Each row is a point on a landscape with many valleys, with its height.
A ball rolls from a point to the lowest of its 4 nearest points, and stops where none of them is lower. Distance is the straight distance between rows; heights are no part of it.
Ter (h 52.8): [-12  11 -18  13  22   1   9 -20 -38  26 -36  -7 -33  -6  -6  11 -15  -6
  16 -16  33  -1]
fuva (h 31.4): [-11 -24  -6  43  49 -19   5   0 -27  -1 -54 -17  -6  -1 -49 -15 -21  -5
  35 -20  37 -30]
pil (h 36.0): [ -5  19  -1 -25 -33  13  -5   8  -1  24  44  14  13  16  -6  14  -7   5
   7  24 -34   2]
tis (h 82.9): [  5  21   7  21  64 -12  -1 -17 -24  -5   2  -3 -17   9 -46  12   7 -10
 -16 -17  12  -8]
momir (h 39.7): [  0 -16 -11  -1 -25  -9 -24  -9  24 -14  -8  13  35 -26  44   9   8  32
  28   2 -21 -12]
roni (h 74.8): [-31 -26  34  12 -21  -5   7  12  48 -20 -16 -12  18   8  40 -11  25 -15
  21 -13 -42 -31]
Kog (h 52.2): [ -8 -11 -21  38  18  28  29  10 -30  12 -15 -21  10  47   1 -54 -27  13
  14  30  -5 -16]
pon (h 55.6): [-22 -22  16   8 -22  -1 -13  67  40 -27   0  36  45  -7  27 -20   0  11
  27  19 -26 -27]
biri (h 54.5): [ 28 -23   2 -38 -39 -33  -6  50  17 -34   6  33  53 -40  10  11  -3   3
 -21  25  12   8]
Zazo (h 64.0): [-10  16  28  30   6 -30  17  -5  -1  24 -19  -2 -11  23 -31   2   5 -24
 -44 -54 -12  16]
gar (h 29.3): [-17 -42 -21  30  24  35  26  32  -8  -6 -18 -21 -15  28   0 -28 -47  -8
  35   8   1  -3]
ful (h 58.6): [ 17  10  -8  -6  47   8  13   3   0  10  -5   0 -32   7  15  17 -38 -10
   1 -35 -17   8]
Lil (h 45.7): [ 16  -9 -13 -36 -20  11 -22  -9 -14 -10  22  15 -20 -34   0  -4  -8  11
   0  10  17  26]
ridov (h 31.8): [ -5   8  -7 -18 -33  10 -27 -20 -15   3  22   7   5 -10   4  10   8   6
   2  34   2  14]
buf (h 59.0): [-31   3 -22  21  -1  20  12   0 -46  31 -18 -19  -4  19 -22 -36   1   1
  17  19  10  -9]
tago (h 54.0): [-21   4  22  30  44   7  45  15   1  -7  -2 -25 -29  28 -44 -16  -7 -15
 -20 -17  15  -7]
vaz (h 36.7): [ 10   7   7 -12 -15  15  34  30  14  -1   9 -14 -18   8  34   3 -35 -19
 -10 -27 -42  17]
boput (h 87.4): [ 13  22  15  -4  28  -6  39  -5  35 -11  13 -10 -11  23  15  19   9 -21
 -25 -15 -17   7]
kep (h 54.1): [-21  12 -25  -5  -6  27  -2  -3 -35  44   9  -8 -22  16 -15 -14 -10  -3
  25  18   0   3]
lako (h 36.9): [  3   6   9 -38 -21   5   2  12   0  31  50  21  12  17 -35  15  -2  18
  23  21 -11 -11]
gizuf (h 42.3): [-19  -9 -11 -27 -19  28  -9   5 -12   4  27  -6   6  14 -16 -23  22  15
   3  38  14   6]
nem (h 53.2): [ 22  -4  22   4  18 -20 -23 -56  -6 -11   3   5   0 -24  -5  31  23  19
 -22   3  19  15]
kimaz (h 74.4): [-13  17  19  20 -13   9  32  -1 -15  18 -10 -28 -32  23  11  -1 -12 -35
 -22 -16 -21  12]
bir (h 61.6): [ 16  13  -3   8  78  11   2   4 -12 -17  23   5 -24  21 -33  11 -12 -21
  -4   8 -11  -7]
gavi (h 48.4): [ 18   1 -15 -21 -11  24 -13  21 -13   6  20   7 -27 -14  -7 -10 -29   5
   2  -7  23  25]
bev (h 49.8): [ -9  15  10  11 -24  -7   8 -22   8   4  -7 -10  19  17  31  14  11 -14
 -19  -2 -25   0]
Dodi (h 40.1): [-16   0  -4  12 -18  44  17  29 -18  34  -6  -7 -33  23  -2 -14 -35 -30
  17  -1 -28  11]
Tol (h 40.4): [-10  32   1  30  14 -26  24  -6 -30  32 -47 -13 -33   6   2   5 -10 -34
   0 -30  17   3]
fupip (h 35.9): [-26  21  -6  28  -6 -29   2   5 -36  34 -42  -4 -21   5 -25  -5   5 -20
  -9 -22  20  10]
dar (h 53.6): [ -2  -5  10   6 -20   4 -37 -46 -31   0   2  -5  -6 -23 -19   1  23  14
  -7  25  30  14]
feti (h 38.9): [ -5 -21  -6   8   3  40   7  57   4  21   1  -5 -31  20  -6 -11 -55 -16
  18 -14  15  16]
feper (h 55.4): [-27   5  31  39  24  -5  34  10  -1   4 -19 -28 -31  20 -52 -17  -3 -18
 -22 -37  12   1]
tinap (h 36.8): [-18  19  -6 -20 -32  19 -15 -10 -13  29  24   1   1  10 -18   8   2   3
   9  23 -11  -1]
lebi (h 66.6): [ 12  -2   2 -40 -38  -8 -14  20  19 -31  23  28  20 -12   7  16  -6  -7
  -9  47   6  12]
viri (h 46.0): [-28   9  -7  25 -12  -7  -8  -6 -25  19 -34 -16 -10   6 -35 -11  12   6
 -19 -17  25  11]
bibu (h 77.7): [  5  11  34  12  13 -25  21 -27  32  -5  -2 -19  17  25  10  12  23 -20
 -37 -18 -19  -5]
Beb (h 59.6): [ 15  15  -3  17  49 -16   9 -31  10  14  -4  -6   9  18  11  12  36  -8
 -14 -23 -36 -23]
medi (h 62.4): [-14   4  12 -14  26   1  29   1  18 -30  14  -7 -11  18 -32   0  26 -14
 -30   8  35   8]
Mudu (h 44.1): [-24  -4  10  41  42  -6  19   2 -13   2 -19 -19 -14  12 -54 -15  -9  -4
  -6 -34  27 -21]
vunu (h 77.5): [ 25  12   4  -7  47  -8  18 -13  24  -8  19  -1  -4  22  10  14  27  -9
 -15  -9 -26  -9]
dasub (h 65.4): [ -3  29  17  16 -29 -16  22   5 -44  43 -34 -20 -31  21  21  -7   1 -42
  -2  -2 -33  12]
Vibo (h 41.5): [-31 -20  -1  61   8   0  35  25 -34  11 -50 -33  -4  29 -23 -41 -25 -15
  19  -7   5 -11]
daveg (h 54.8): [  1  18  35  20 -20 -18 -32 -22  26 -32 -18   1  49 -14   5   8  -3  16
 -16  30  12   3]
batot (h 52.7): [-12  33   6   9 -39 -22 -13 -28 -28  46  -9   9  14  21   0  18  17 -11
  -4  21 -20 -11]
Fiz (h 61.9): [ -4   0 -15   7 -16  -9 -29 -41 -57  15 -21  -4 -21 -30 -19  -5  18  12
   4  13  30  11]
num (h 45.8): [ -5  -4  21   5 -28  -3 -36 -36  -7 -19   4  -3  13 -19 -16   3  16  11
 -17  32  35  16]
mav (h 33.9): [ 35 -14  -8 -25 -28 -26   6  50  31 -24  11  14  34 -23  18  10   3  17
 -17 -13   4   2]
Goz (h 55.7): [ 25 -13 -24 -16  -8  36 -19  40 -33  33  35   5  -8  -2 -26 -42 -23  13
  24  10  21   2]
gevi (h 72.9): [ -6  21  12  25  53 -15  19 -12 -17  17 -15 -11 -26  19 -26  18  -5 -21
 -14 -37   0  -8]
Puvu (h 76.4): [ 37  12 -17 -21  59   4  23  19  28  -2  28   7  -2  16  13  10   1 -11
 -12 -17 -27  -4]
tavu (h 30.9): [ 37   0 -10 -27 -33   7 -36  16 -36  34  44  29   2 -26 -19  11  -4  33
  18  -2   0   8]
didek (h 64.2): [-15 -11 -14  29  17  13  19  -3 -21 -14 -12 -21  -9   5 -29 -44   3  23
  -8  -5  36  -6]
sidar (h 38.4): [ 13   6  -9   3  -7  -5  29  16   0  33 -19  -8 -14   5  54  -4 -14  -7
  14 -47 -43  -2]
folek (h 75.2): [ 26 -11   1 -13 -41  -9 -34  17  11  -7  18  37  42 -21  27   9  -9  36
  17  25 -18  -9]
botu (h 61.8): [-12  24  -6  14  -8 -12  11 -26 -21  18 -32  -9 -15  12  10  14  -3 -10
 -18 -15  -3   3]
belo (h 64.6): [ -4  16  13  11  12 -10  39 -16   1  24 -28 -19 -18  19  29   5  -5 -24
  -7 -34 -37   0]
Vog (h 79.5): [ 32  -7 -14 -12 -42 -13 -38  24 -12   6  20  23  35 -28  30  12   0  46
  10  -8 -18 -12]
kudap (h 56.7): [ 10   5  30  27   7 -26 -31 -29  44 -24 -44  -2  50 -39  10   5  14  24
   9  15   7  -8]
Zimuf (h 53.0): [ 46  13  -5 -41 -21  -4  11  53   6  -9  18   2   0 -17   2   5 -18   0
 -27 -15  30  11]
mazo (h 37.6): [  3  15 -25 -24 -28  13 -12  -3 -21  26  14  10  -4 -10  13   9 -22   9
   5  -1 -18  10]
Pite (h 71.8): [ 29  -4   9 -31 -41  -8 -28  29   5  -9  41  34  33 -11  -1  21  -4  17
   2  36  -6  -3]
pizos (h 57.0): [ -6  -7  18   9  -1 -13  -2 -19  50 -23 -15   0  33   5  36  10  24  -1
  -5  -1 -16 -18]
foto (h 31.1): [ -1  12   7 -21 -28  -7 -10 -12  -6  41  25  36  32  15   6  34 -11  18
  23  27 -36 -17]
Gulok (h 70.7): [  2   2  -7 -43 -44   9  -6  30   0  -8  40  11   6   5 -10  12  -9  -5
 -12  38  -6  17]
lemen (h 65.2): [  7  15 -10 -31 -38  14   2  59   2   7  44   6   0   6 -11   3 -14  -3
 -13  13  -1  17]
debed (h 53.7): [  5   1 -14 -28   5  21   2   0  -8 -11  16   0 -35  -8  -1   2 -23   4
   0  -9  19  18]
Runut (h 49.4): [-10 -19 -19  -1 -37 -10 -14  29  27   7   0   6  22 -14  34   7   1  22
  16 -28 -25 -21]
ren (h 38.8): [  2 -11  -4  22  80   9  13  14 -12 -21   1  -9 -12  16 -63 -16  -3 -23
  16   6  16 -32]
pevu (h 66.0): [-15  -6 -23  16   2  16  -7 -19 -49  10 -18 -12 -18 -10 -14 -40   3  18
  14  17  26  -7]
vafo (h 32.1): [ -1 -34  -3  29  62   9  23   9  -2 -30 -23 -17  -4  16 -32 -17 -22  -9
  22  -3  25 -34]
bizov (h 33.4): [ 20  10  -1 -29 -18   4  39  46  26  -7  21  -3 -19  11  13   1 -19 -20
 -22 -14 -18  24]
Sonit (h 25.7): [ 11   9 -16 -12 -27   7  16  18  10  13   4  -7  -8   3  39   3 -15   2
  -6 -26 -41   7]
nupo (h 15.1): [  6  22  -2  -8 -41   4  15   6 -15  41   2   2  -1  16  29  -1 -13 -14
   8 -12 -65   2]
vip (h 78.7): [ 15 -31  -9  18   2  14   3 -25 -53 -25  13  -4  -8 -31  -3 -65  15  27
  13  27  20   6]
sabe (h 55.0): [ 10  -4  -6  -1 -24 -15 -35 -42   4 -11 -16   2  34 -34  38  26  10  26
  11  22  -4   1]
Tutef (h 49.9): [ -4  -2 -31 -16 -10  42   8  38 -12  17  22  -5 -20  12 -14 -39 -28   2
  11  12   9  10]
nukir (h 49.5): [ 41 -26   9 -33   2 -27  -3  -5  49 -41   7  30  31 -37  21  12  17  16
   3  18   6   5]
subu (h 62.0): [-32  17  -8  24  -9   9  11   7 -39  49 -39 -12 -37  14  -1 -11 -14 -30
  16   0  -8   1]
supe (h 51.3): [ -5   1  25  -7 -23  -5 -18 -14  18 -37   0   1  24  -6 -26  -6  17  -5
 -27  47  49  23]
bofa (h 84.4): [ -2  22   1  29  59 -21  14 -21 -23  20 -29   4 -22  10 -18  22  -8 -16
   4 -25   3 -12]
nik (h 67.7): [ 26  -2 -21 -17  31  -4  13   4  42  -5  22   4  13   3  20  10  18   8
  -1 -29 -26  -9]
nud (h 62.5): [-22   8 -18  -7  -8  19 -12 -17 -32  16 -14 -10 -26  -3  -4   2  -2   2
  -4   4  14   4]
nefe (h 52.9): [-14  26  20  17 -36  -8 -24 -20  16 -10 -10   3  54   3  20  11  -1   9
  -9  34 -17  -8]
Buke (h 60.3): [-23   1   6   8  20  26  51  21   7 -10   8 -27 -43  24 -11 -14 -15 -26
  -7  -5   2  20]
fasi (h 68.0): [ 29  -2  -3 -52  37 -10  23   8  18 -17  22  21 -15  -6 -11  14   7 -20
 -24   8   7  16]
raruv (h 36.4): [ 32 -29  -6 -29 -27  10 -20  16 -27   6  45  23 -15 -49 -12 -32   3   5
   5  10  32  24]
pegum (h 63.9): [  8  -6   0 -28  17   3   1 -18  -1 -23  16  10 -29 -15  -6  -1   1  -1
  -5   3  29  21]
Rok (h 63.8): [ -8  -2  -1  15  22  -8  -6 -32 -37   4 -28  -5 -32 -24 -32   9  17   4
   1 -18  42   5]
zes (h 55.5): [ -2   9  12  17 -33 -19 -52 -35 -18  14 -21   1  26 -17 -19  14  14  15
 -15  26  18  16]
Gulu (h 45.3): [ -2  -2   6   6  61   7  22   2  -6 -26  11  -6 -24   8 -49 -15   9 -14
  -7   6  28  -6]
Robi (h 31.7): [ 44 -11  -4 -35 -46 -14  -5  41  -8 -14  29  21  10 -40  -3   5  -5   1
 -16  11  21  17]
vukot (h 60.2): [-10  11 -10 -18   4  12   7 -10   0  -9  11  -6 -21   4   5  15  -6  -4
 -11  -3   8   9]
nafor (h 56.8): [ 19   7   7 -24  48  -6   9  -8   2 -22  30  11 -11   1 -38  13  30 -24
 -30  24  22   8]
lemu (h 40.8): [  5  10 -22 -22 -33   0 -36 -26 -24  21   8  12   3 -13  16  20  -4  18
   8  15 -12   8]
sof (h 46.1): [  9  10  11  16   9 -29 -10 -40  21   0 -23  -3  25  -3   9  18  27  16
 -16 -18  -4   0]
Gunoz (h 79.9): [ 25 -10 -22  -5  31   4  22  19  38  15   5  -7  -6   3  31   2  10   0
  16 -61 -38 -13]
fosam (h 54.7): [ -3  -1  -2   4   2  -5   9 -23  32   0 -18  -7  22  -2  38  22  24   3
  -1 -22 -20 -12]
fomo (h 27.5): [ 10 -12  -3 -17 -42 -19   6  57  35 -26  25  12  42  -5  37   9   3  12
  -9  -2 -19 -11]
gop (h 26.9): [ 23 -10 -21 -22 -18 -14 -11   5  23 -17  18  10  16 -21  35  15  -2  25
  -4 -17 -14   3]
lumi (h 52.4): [ 11   1  21 -17 -21 -10 -17  -6  30 -52   0  22  43 -22  24  13  -5  10
  -2  56   3   5]
Teb (h 52.1): [  9  16   1  -8  66  -3   8   5  -8 -17  27   4 -16  21 -43   6  21 -30
 -30  12  14   0]
foru (h 43.5): [ 13 -32   2 -24  -4   9 -15 -24 -19 -22  20  15 -34 -47 -12 -21  17   2
   6  16  40  31]
tiz (h 71.9): [-28  15   6  14 -34   8 -28 -23 -13  13   4 -10   9  14 -17   0  19   1
 -17  18  14   7]
somuv (h 31.2): [ 42   1  -1 -35 -37  11 -28  35 -27   8  44  16  -8 -42 -11 -11 -11  16
   3   1  27  18]
Gumo (h 26.1): [  2   9   4 -25 -23   3  30  18  35 -15  29  -4  -8  17  20  12  -9 -18
 -23  -1 -17  17]
zopag (h 37.5): [  3 -53 -17   7  31  30  -3  33 -11   2 -12  -3 -23  16 -11  -3 -51  -1
  37 -16  33  -4]
taza (h 56.4): [  7  19 -23  -1  22  -7  17 -24  -7  23 -29  -5 -20   2  35  20  -4  -5
   5 -35 -14   1]
kuva (h 52.6): [ -9  13  16  22 -25 -25 -27 -29   3   2 -21  -3  21  -5  -8  26  12   2
 -26  -3  18  20]
biso (h 59.4): [-23   0 -25  30   3  11   5 -10 -46  13 -30 -22   1   9 -27 -42   4  23
   1   9  19  -9]
Luv (h 25.4): [-13 -32   4  45  41  -4  21   9 -18 -10 -44 -25  -1  15 -25 -23 -26  -4
  31 -20  21 -32]
lezu (h 18.5): [ 28  -3  10   3  43 -18 -16 -39  29 -16   8   5  31   1   3  22  38   9
 -15   3  -7 -13]
leg (h 67.4): [-16  -3  -3 -27  -4  18  19  -1   7 -23  16 -11 -21   6  -9  -2   6 -13
 -15  17  27  19]
gufi (h 60.7): [-23  12 -10  17 -30  -8 -23 -23 -38  28 -23  -9  -3  -3 -25  -7  27  12
 -12   7  22   4]
fav (h 55.2): [-10 -14   7   6  35   3  -2 -20 -26 -18   1  -4 -26 -17 -40 -16  17  10
  -1  -7  46   1]
puga (h 73.1): [  5 -35  -2  15  27   1  17 -18 -33 -35   4 -11 -15 -27  -8 -52   8  14
   3   5  41  -7]
Mabi (h 35.1): [-23 -18  -8  17  -1  51  33  39  -4   9   1 -26 -30  31  -8 -41 -30 -19
  15  10  -4  15]
Noze (h 48.2): [ 12  26  13  32  42 -26  11 -14  -6  17  -8  -7   0  32 -30   8  15 -23
 -43 -37 -25  -8]
zapam (h 52.5): [-34  22   0  21 -23   5   7  -5 -37  43 -20 -22 -21  18 -21 -14  12 -17
  -8   0   0   5]
ras (h 24.7): [-30  12   1  42   2 -17  18   8 -32  27 -43 -18 -23  15 -33 -17  -2 -21
 -10 -33  20   3]
Zaf (h 71.0): [-11  16   7   0  30  13  25  -9   1   4   0 -15 -31  16 -13   7 -16 -14
 -12 -21  16   9]
Kirak (h 45.1): [ 17  16 -28 -16 -17   4  -9 -14 -30  23 -13   7 -12 -21  28  13 -18   7
   4 -18 -11   6]
sifu (h 66.1): [-14 -22  29   1   8  -4  12  -4  59  -2  -1 -13   8  17  28  -4  34 -28
  15 -26 -48 -26]
Zap (h 58.3): [-18 -24 -12  17  34  20  21   3 -17 -19 -15 -21 -18   3 -15 -30 -17  11
  18  -3  38  -9]
nek (h 4.3): [ 22  30  -8  33  58 -28 -10 -26 -18  11  -2   5  10  17 -13  14  30  -2
 -25 -27 -23 -18]
Bosu (h 66.5): [ -6 -37 -12  23  27  20   6 -14 -35 -16 -26  -9 -13  -3  -9 -39 -31  13
  37   3  31 -20]
gub (h 42.8): [-11  -7 -21  10   3  35  -6  28 -30  43 -13  -2 -33  15   0 -11 -41 -17
  28  -6  -1  11]
puge (h 41.7): [ -2 -11   0   6  68   8   8  -5 -14 -23  -2  -4 -27   5 -42 -10  -7  -5
  17  -6  37 -20]
gulik (h 64.7): [  4   8  23  26   5 -32  11 -30  24  10 -24 -14  26  19  20   5  31  -9
 -22 -33 -23 -15]
leb (h 60.1): [ -1  -3   6 -13 -12 -12   9   6  50 -32   5   7  26   5  39  13   6  -6
  -9   3 -18   0]
Safa (h 57.8): [  8 -21 -17  -6   1  -7  -7   8  45   0   3   7   9 -14  30   8  27  18
  21 -38 -18 -18]
Fofam (h 79.8): [-20 -15  14   9 -37  -5   8   6  28  -6  -8  -6  26   5  50  -3  10 -11
   9 -10 -59 -22]
tusu (h 12.2): [ 12  15 -15 -19 -41  -1 -19  25  -1   9  24  18  24   3  21  10 -16  14
   1  -3 -31  -6]
dat (h 76.2): [  1   9   2   1  27  -5  -1 -42 -17   4  -9   3 -17  -6 -16  21   4   3
 -17 -17  16   0]
rez (h 60.0): [  9 -37 -10 -10  27  11   8  -8 -19 -22   8  13 -37 -30 -20 -37  -3   4
  18   3  44  11]
Funo (h 48.1): [ 12  15 -24   1   3   7  15   6  -8  28 -19   0 -27  -2  35  12 -27  -8
   6 -32 -23   7]
Fuz (h 54.2): [-18   3  34  28  -3 -12  -3 -11  58 -16 -30  -7  51  -6  22  -7  21  -3
  13  -1 -12 -26]
let (h 66.9): [  9   4  23 -11  12 -11 -11 -36   8 -28  15   4  -7  -9 -26  23  26   2
 -23  11  38  17]
zeva (h 38.2): [ -1 -15 -19 -26 -10  29 -12   5 -19  -6  30  -1 -19 -10 -11 -30  -1  16
  12  18  20  16]
zume (h 19.2): [ -7 -22 -18 -18  -4  24   0 -14 -22 -24  20  -6 -17 -13 -15 -30  16   9
  -3  26  35   9]
Kop (h 25.5): [  3 -17  -9   1  40  -5 -14 -19  47  -1  10  -2  17   4  15   9  55   0
  11 -15 -27 -29]
Nolu (h 71.7): [-13  -6 -16  -2 -10  18 -17 -31 -46  24   8  -9   5   9 -28 -34  28  27
  17  32  11  -7]
kal (h 33.5): [ -8  14 -11  -4 -32  -2 -14 -15   0   4   1   2  23   5  36  19   0   4
  -1  10 -28  -7]
kod (h 18.7): [  9   6 -12 -22 -30   3   7  24  25 -15  24   2  13   9  29  17 -10   4
 -17  -5 -18  10]
Lupad (h 54.6): [ -9  18  23  -5 -26  -5 -11 -21  24 -31  -1  -4  28   0   1  17   7  -3
 -26  32  23   9]
fato (h 64.8): [ 37  -7  32  -5  18 -30 -20 -44  34 -38   5  16  25 -32   3  16  15  17
 -12  29  19  12]
Sapat (h 32.8): [ -9 -15   1  56  32 -11  42  21  -6 -13 -33 -25  10  25 -42 -37 -27   6
   1 -27  12 -18]
mul (h 48.0): [ -4   2   8   0 -22  -9 -22 -19  30 -33  -5   8  39 -10  34  11   0  14
   6  26 -12  -1]
raf (h 48.5): [ 18 -11   7 -33 -14  -2 -11 -23   6 -33  20  15  -6 -29   8  15  11   7
 -13  25  23  32]
Fik (h 43.3): [ 10  20 -21 -14 -21  24 -13  27 -24  50  10   9 -16   7  -3   6 -35   8
  12  -8 -22  11]
lidor (h 26.8): [  7   4  14   0 -16 -15 -27 -49   1 -15 -12   0  14 -22   0  25  13  13
 -21  18  20  15]
sibom (h 49.3): [-31 -12 -16  35  15  15  15   9 -28  11 -38 -23 -17  20 -11 -33 -23  -7
  18   1  18 -11]
tuzuk (h 57.2): [-29  -9   9  11 -16  -2 -25  39  26  -5   1  36  53  -1  31  -7  -2  17
  46  36 -42 -36]
bimo (h 57.7): [ 11 -10   8 -40 -18  -6  -5  -8  23 -35  10  14   4 -12  -1  19   8  -8
 -17  35  27  27]
tobi (h 82.5): [  0  19   6  13  65   4  11  -7 -14   6 -10  -8 -33  12 -21  12 -19 -16
  -1 -17   9 -12]
votov (h 42.9): [ 18  16   5  25  46 -22 -12 -19  14   1  12   0  30  19  -7   3  46  -8
 -39 -12 -28 -18]
Pap (h 25.0): [  9   3  17  16 -25 -34 -43 -48 -14   3 -29   2  21 -37   7  23  13  28
 -11  15  21  17]
deme (h 41.3): [ -2  -3 -15  54  12 -12  22   7 -44  -8 -39 -22  28  25 -21 -45 -38  25
  -8  -2   6 -16]
Pozeg (h 61.7): [-14  36   6   9 -28 -11  11  -9 -41  59 -21  -9 -17  26  -3  -5  11 -32
  11  14 -27  -2]
nobor (h 45.9): [-10 -16  -9   0  45  23   1   0 -18   4 -19   0 -42   0 -13   1 -35 -11
  24 -13  28  -3]
Pobo (h 63.6): [ -7  23  35  19 -23 -24  -8 -15  18   2 -15  -5  25  13  -4  17   9  -7
 -40 -21  13  12]
sofel (h 38.3): [  3   8  -5  -4  -9   4  17 -10  19   0   6  -7   1   6  38  11   1   3
 -12 -19 -22  -4]
zila (h 51.4): [ -2   8  22  19  -3 -12 -18 -23  41 -33 -24   1  53 -20  27   4   9  19
   1  21  -1 -14]
pog (h 75.1): [ -5  11  10   5  23  -5   1 -26  -3 -10   5  -9 -20  10 -32   9  15  -1
 -26 -16  30   7]
lat (h 57.9): [  1 -23   6 -11  -6 -15  -2  59  66 -14  18  16  25 -15  13   3  30   7
  17 -30  -5 -21]
veg (h 47.3): [-25   5  -7  11  -6  30  22   9 -30  56   3  -9 -23  31 -17 -29  -5 -12
  27  19 -23  -8]
dode (h 54.3): [ -1 -33  -1  -5 -25 -13 -28  44  42 -18   8  16  25 -31  24   7  17  23
  24 -19  -1 -20]
beze (h 61.0): [ 40  10   8 -12  56 -12  -7 -24  -7 -19  30  15  -6  -4 -29  18  30 -15
 -27  19   7   8]
vuret (h 41.2): [  1  27 -12 -20 -31  -7 -20 -24 -29  52   4  19   7   0   4  25   7  10
  23  26 -27  -1]
Mebar (h 22.6): [ 16  -4  -8 -42 -29  13 -24  20 -21   9  50  24   4 -15 -27  -9   1  21
  12  25  13  13]
pof (h 24.9): [ -7  19   9  -8 -34  -8 -27  -9   5  11  24  27  38  11  11  23  -5  19
  18  37 -33 -12]
zosab (h 57.6): [-20 -31   7  14 -25  -5 -42  37  41 -27  -7  31  36 -37  17  -5  -1  29
  43  19 -12 -22]
Legun (h 53.5): [-30 -26   4  12 -33  -6 -17  43  41 -10   0  18  39  -9  34  -6  11  14
  33 -10 -31 -29]
tizo (h 65.6): [  0  20  -3   8 -15   4  23  15 -37  55 -30  -4 -29  14  28   0 -34 -37
  22  -6 -40  12]
furib (h 35.0): [ 30 -19  -3 -23 -21  -8 -25 -14  15 -28  14  15  15 -33  30  16  -2  24
   1  10  -1  13]
Kis (h 20.3): [  4   2 -17  -9 -41  -8 -10  10  -4  34   8  22  27   7  35  17   0  14
  22   3 -55 -17]
papek (h 68.1): [  4   1  -5 -52 -34 -12   6  29  32 -26  17  15  19   2  14  20 -11 -19
 -25  34   9  15]
sop (h 78.6): [-19  19  25  19  -2  -5  17 -15   2   7   2 -22 -12  24 -11   7   9 -23
 -37 -15   3   9]
Nuzar (h 54.4): [-11 -22   7  -2  19  -6   0  -2  58   5   1  -5   8   7  22   7  42 -13
  18 -35 -34 -34]
Pup (h 63.5): [-23  -8 -18  -8  15  31  22  10  -2 -13   6 -20 -30  17 -17 -23 -12 -10
   3   2  28  10]
Lub (h 65.1): [  3 -16  24  12  20 -11 -27  -8  62 -46 -16  10  38 -47  11  -6  14  26
  40  29   1 -15]
mib (h 23.8): [ -4  -2   0 -16 -47  -3  22  49  35 -24  24  12  27   9  36   9 -10 -14
 -18   9 -33   3]
rur (h 52.3): [  5 -11   6   0 -26  -2  33  16  17  11  -9 -21  -6  11  42  -7   2 -11
   0 -40 -60  -3]
gedar (h 69.1): [ -6 -10 -11 -11   4  13 -13 -31 -35  -6  -1   1 -32 -23  -7   1   3  12
   8   0  22  15]
dap (h 31.0): [  3  10 -14 -32 -29  19 -23   2 -17  36  35  15   0   2 -16  10  -5  17
  13  19 -13   8]
faned (h 57.3): [-44 -18  24  12  -4   0 -23  33  57 -32 -16  27  25 -28  20  -1   5   9
  38  10  -9 -17]
vasu (h 48.3): [  5  10 -27  -6  -8  22 -12  25 -25  42 -12   3 -24  -4  19   4 -47  -4
  10 -20  -2  13]
mato (h 53.9): [  6  16  32  14   2 -26  -6 -25  46 -31 -16  -3  50   0   9  13  10   7
 -18  12  11  -2]
Dolad (h 66.4): [-11  13  10  -4  27  14  27   0  15  -9   7 -17 -39  21 -11   8  -1 -22
 -25 -10  12   6]
menab (h 76.3): [ -3  -7  28   1 -18  -7  26  -1  38 -12  -1 -24   5  21  42  -2  15 -18
 -14 -21 -55 -10]
Muta (h 47.6): [ -3   8 -19 -13   1  28   2  12 -15  14  -5  -3 -31   1  11   1 -39  -8
   8 -23   4   8]
vuf (h 38.1): [  9  -6  -6 -24 -32   8 -34 -25  -9  -5  13   7   2 -29  13  17  -3  19
   4  23  -3  14]
gat (h 60.6): [ -8 -22   8  -4  16  -3 -15   3  68 -29  -1  12  32 -26  20   5  27  11
  31   3  -2 -21]
vak (h 59.9): [ 13  -2  -1 -28  65  10  19   6   1 -15  24  10 -36   2 -29  11  -7 -19
  -4   2  19   3]
terik (h 55.1): [ -4  -9  -5 -17  37  27  17  26   6 -13   6   6 -36   9 -14  -5 -39 -10
   9 -12  25  17]

Call two points neighbours if one is among the 4 nearest of the other. Go from one point of each pair to the other, from neighbour to neighbour, staying as low as possible. Name the highest point that can't be avoided.
gar / dap -> Muta
nek / Sonit -> Lupad
nek / Pap -> kuva
nek / lezu -> votov
tusu / nupo -> Kis

For each start below, name the point where the ball stops.
dasub -> ras
Pup -> gar
vasu -> gar
nafor -> Luv
